Points on a hilly landscape, in no order, each with its height.
From any point a climber takes the steepest step (rise divided by distance) to one of its 6 nearest points. It stops when none of these is higher. Distance is the straight distance between rows; heights are no part of it.
(190) height 68.9: [ 12   0  -8  26  28   9   9 -13   5]
(72) height 33.1: [ -8 -21  -6  -6  21  13 -10  -5  16]
(151) height 65.3: [ 13  12 -15  33   8   7   0 -24  10]
(112) height 33.9: [-18  -6  -5  15 -14  26 -15   6  26]
(117) height 35.3: [ 15   6  -9 -23   7 -39  38  25 -16]
(622) height 51.1: [-12 -16   2  -7 -11  21 -17  -9  22]
(84) height 21.7: [  1   9   5 -30   2 -37  37   5 -28]
(46) height 44.9: [  1 -11  -7  12  32  13   1  -2  13]
(311) height 78.8: [ 10  10  12  18  41   5  20  -4 -15]
(401) height 55.1: [-18 -11  21   2 -44  11 -14  -5  15]
(575) height 34.0: [ 10   8  -2 -29   8 -38  30  10 -23]
(269) height 62.8: [ 40  -4  16  -7 -29  13  -3  17   8]
(221) height 37.8: [  7 -16 -21 -43   2 -12   3  51   9]
(168) height 45.8: [ 14 -19 -12 -42  -6   1  -8  52  10]
(157) height 74.0: [ 34  -5  -5 -29   0 -13  -3   3 -11]
(544) height 19.8: [-17   4  -8  26 -19  25 -12  11  27]
(343) height 43.9: [ 19  -3 -19 -27  11 -30  24  38  -5]
(139) height 54.0: [ 34  -4 -15 -29   4 -12   1  33  -1]
(687) height 49.2: [-24  10  -1  36 -28  17 -16  26  15]
(395) height 46.8: [-22 -10   5   7 -26  22 -17   3  23]
(643) height 78.1: [ 0  0  7 10 45  7 16  6 -9]
(733) height 31.9: [-12 -21   0 -19  29   3  -4  -6   0]
(531) height 69.2: [-46   1   2  29  20   4   0 -49   0]
(446) height 73.2: [-20   3   9  22  18   1   6 -54 -10]
(195) height 58.8: [ 11  -7  25  -2 -48  10  -6  -7   8]
(719) height 40.1: [ -8  28  -5  43 -28  12 -17  13   8]
(236) height 63.7: [ -5  17 -13  28 -10  -3 -11 -45   2]
(540) height 74.8: [  7  13  -6  30   7  -2  -1 -42   1]
(242) height 9.4: [-14  11  11 -36   0 -30  38   2 -30]
(712) height 58.0: [ 27  -1  -6 -30   6 -27   7   9 -19]
(18) height 29.8: [-10 -17   1  -3  41   6   6   5  -2]
(275) height 17.5: [-18  -5  10  -7  44   3  16  15 -14]
(78) height 42.9: [-10 -19  -7  -3   6  22 -13  -5  24]
(589) height 4.6: [ -8  18  10 -32  -5 -30  55   7 -22]
(49) height 74.5: [ -3   6   7  24  17  -3   6 -51  -9]
(465) height 76.2: [-25  15   7  44 -30   8 -19  32   4]
(393) height 73.7: [ -8   9  18  19  24   1  11 -49 -18]
(44) height 4.2: [ -6  17 -14  36 -19  18 -11   4  22]
(67) height 58.4: [-24  23 -16  26 -16   0 -22 -44  -3]
(108) height 80.3: [ 13   8  -4  30  20   3   6 -30   0]
(472) height 77.4: [ 30 -14  10 -18 -14  19  -8  46  15]
(449) height 70.8: [ 12   5   4  24  36   5  12 -14  -5]
(329) height 61.3: [ -9  34   3  47 -33   4 -24  11  -8]
(172) height 63.0: [ 39  -8  -2 -21  -9   7  -6  36   7]
(322) height 61.1: [ 20 -12   2 -30  -3  -3 -11 -15  -6]
(614) height 59.7: [ 16 -12   5 -28 -10   2 -16 -16  -1]
(233) height 43.7: [-15  34  -9  31 -31   1 -28 -24  -8]
(230) height 30.6: [-10 -11   6 -33  17 -23   9  -4 -23]
(557) height 52.0: [  2 -19   1 -30   9  -2 -11 -14  -5]
(197) height 2.3: [-27 -12   8 -26  34  -8  14   5 -19]
(248) height 30.5: [  1  28 -15  37 -22   6 -13 -17   5]
(28) height 69.3: [-15  10  -9  27  -1  -2  -8 -52   0]
(277) height 55.2: [ 33   0 -14 -26   9 -23  10  24 -11]
(6) height 76.6: [-19  20  12  53 -27   1 -24  35 -11]
(263) height 26.6: [  9  12   0 -22   1 -38  46  21 -19]
(36) height 22.6: [-10   0  11 -36   8 -31  25   0 -30]
(560) height 53.8: [ 14  -7   0 -35   7 -23   1  -8 -19]
(444) height 21.9: [ -5  -5 -13  17   9  21  -9   0  24]
(665) height 45.1: [-37  -7  12  22 -37  13 -17  17  15]
(344) height 28.1: [  9 -26   4 -51 -19   5 -11  50   9]
(60) height 56.8: [ -2 -14  16 -14 -35  15 -17 -13  16]
(573) height 75.6: [  9   9  10  25  28   1  13 -35 -13]
(209) height 55.0: [ -2 -17   6 -17 -16  16 -18 -14  15]
(173) height 22.7: [  3   4 -15  27   3  19  -7  -1  22]
(459) height 54.9: [ 18 -22   4 -33 -11  15 -11  53  15]

For each start below, name the point where the climber stops.
(401) | (472)
(197) | (108)
(72) | (157)
(78) | (157)

Call two points neighbours if one is among the 6 nearest of the other. Go from one point of each pair to the other, from neighbour to neighbour, staying as high as possible. Name the lowest point that can't be avoided.
(108), (6) | (233)
(6), (157) | (665)
(157), (472) | (172)

Two climbers start at each pair of points below. Name the first point that both come to, or write -.
(575), (18) | -
(733), (36) | (157)
(263), (275) | -
(343), (242) | (157)
(665), (544) | (465)
(173), (449) | (108)
